Each row is a point on a landscape with many peaks, with its height.
From any point a climber takes the steepest step (rise divided by distance) to one of its 6 nearest points. It stops when none of these is higher. Distance is the straight distance between rows; heights are no part of it.
ket: [ 92 111 110  81  61 135 144 115 103 193]  (h 2.43)
levev: [ 96 154 127 138  93 188 115 117 120 134]  (h 0.87)
kivid: [136  36 115 153 166 130 107 142  59 138]  (h 7.23)
belo: [117  58 118 159 144 121 127 120  77 151]  (h 2.71)
zagad: [145 120 130 133 147 122 126 109 131 129]  (h 4.33)
sidad: [136 219 165 126 151 133 122 163 187 103]  (h 2.35)
dudaf: [177 120 110 112 168  76 118 143 160  74]  (h 4.05)
delav: [105 171 109 111 129 204  61 154 154  75]  (h 2.50)
pep: [ 88 169 148 132  88 171 129 127 128 141]  (h 2.44)
Kimom: [159 129  92 114 142 109 106 153 165  44]  (h 3.95)
bik: [141 174 145 120 146 148 115 139 165 104]  (h 3.08)
Magol: [134 144 129 127 137 168 104 119 144 112]  (h 3.38)
poma: [ 90 195 149 132 128 186  99 160 161 112]  (h 7.30)
bipin: [116 178 141 124 130 172 100 140 160 109]  (h 4.18)
naz: [114 183 159 117  88 112 170 138 145 158]  (h 2.88)
zolig: [163 165 141 122 161 112 129 132 168 103]  (h 3.49)
dilof: [ 87 138 120 118  60 167 136 115 109 157]  (h 0.25)
vom: [ 75 166 139 133  74 190 122 129 122 140]  (h 1.76)
tur: [109 140 118 131 122 192  98 118 131 115]  (h 1.94)
nuled: [184  79 140 142 196  54 135 153 108 127]  (h 4.26)
Fanul: [138 115  89 111 142 156  80 134 146  73]  (h 3.41)
kele: [132 112 117 132 149 143 107 111 128 117]  (h 5.22)
piget: [138 147 142 134 133 141 132 110 145 125]  (h 3.46)
ravuf: [142  42 125 155 165 114 128 146  57 152]  (h 4.03)
sugi: [128 130  82 106 124 172  71 144 151  41]  (h 3.17)
rer: [162  71 131 145 182  80 130 138  96 130]  (h 5.15)
Guten: [155 111 147 141 148  66 173 114 122 151]  (h 3.65)
lik: [110 164 146 113  77 134 157 128 123 158]  (h 2.97)
nufer: [119 100 104 131 140 173  85 110 121 116]  (h 3.44)
Leg: [120  82 114 143 150 146 113 105 104 135]  (h 3.12)
ravu: [114 106 117 136 102 138 143 100 108 149]  (h 1.96)
nof: [144 143 145 117  90  75 187 111 132 166]  (h 3.16)
Zos: [101  72 103 104  83 116 143 119  82 191]  (h 2.94)
Lovi: [127  85 121 150 135 110 141 104  98 150]  (h 2.73)
tuno: [109 102 113 129  86 131 146 106 105 166]  (h 2.46)
Fibo: [117 174 150 133 109 153 139 125 142 133]  (h 2.87)
Beb: [134 201 139 101 144 146 103 174 186  74]  (h 2.36)
kazul: [120 211 172 142 127 133 146 153 164 133]  (h 2.98)
runu: [142 156  94 109 127 143  96 153 173  39]  (h 3.50)
reke: [113  72 116 132 105  99 154 111  82 173]  (h 3.09)
larid: [152  71 141 160 162  69 157 130  82 150]  (h 4.22)
Rez: [116 102 117 108  83 104 159 112 109 180]  (h 3.31)
zufir: [142 152 116 106 146 152  99 138 160  89]  (h 2.90)
til: [137 177 160 133 123 127 153 128 151 131]  (h 2.89)
goki: [113 119 119 138 117 173 108 104 115 128]  (h 7.10)
rigig: [135  83 133 135 121  68 168 117  93 168]  (h 3.73)
fazet: [139  81 104 132 166 130  96 123 125 108]  (h 7.89)
nat: [124 136 133 108  84  95 172 118 124 169]  (h 3.29)
ruz: [125 100 123 103  89  83 168 112 105 188]  (h 3.47)
zal: [161 123 146 141 160  77 152 111 137 134]  (h 3.78)
tete: [108 122 124 114  76 129 158 106 110 169]  (h 2.86)
pire: [154 150 153 132 124  87 178 105 135 145]  (h 3.30)
giled: [113 141 130 132  95 152 140 107 123 146]  (h 2.00)
nasaz: [149 100 131 145 150  95 139 112 118 141]  (h 3.79)
fanuv: [132  56  98 135 171 138  82 138  94 102]  (h 5.71)
zem: [156  97 116 132 175 100 110 130 134 107]  (h 5.93)
ledur: [138  97 132 139 131  82 167 105 104 156]  (h 3.51)
nes: [121 114 125 122 100 110 156 109 113 160]  (h 3.10)
fipa: [163 122 109 109 167  99 107 140 157  82]  (h 4.69)
refim: [ 88 202 162 143  96 153 138 148 149 138]  (h 3.60)
seka: [164 164 111 105 145 118 113 160 176  50]  (h 3.39)
fura: [ 72 187 149 140  90 187 112 146 137 134]  (h 3.28)
Vef: [ 79 220 172 142 132 156 114 166 184 115]  (h 3.56)
zeper: [142  62 114 143 177 110 109 136  92 125]  (h 8.18)
Tilod: [171  96 129 135 189  66 130 139 127 117]  (h 4.72)

For each start below, name the point where the climber stops.
sidad -> poma
nof -> zeper
vom -> poma
Beb -> poma
zal -> zeper
bik -> poma
nasaz -> zeper
Kimom -> zeper
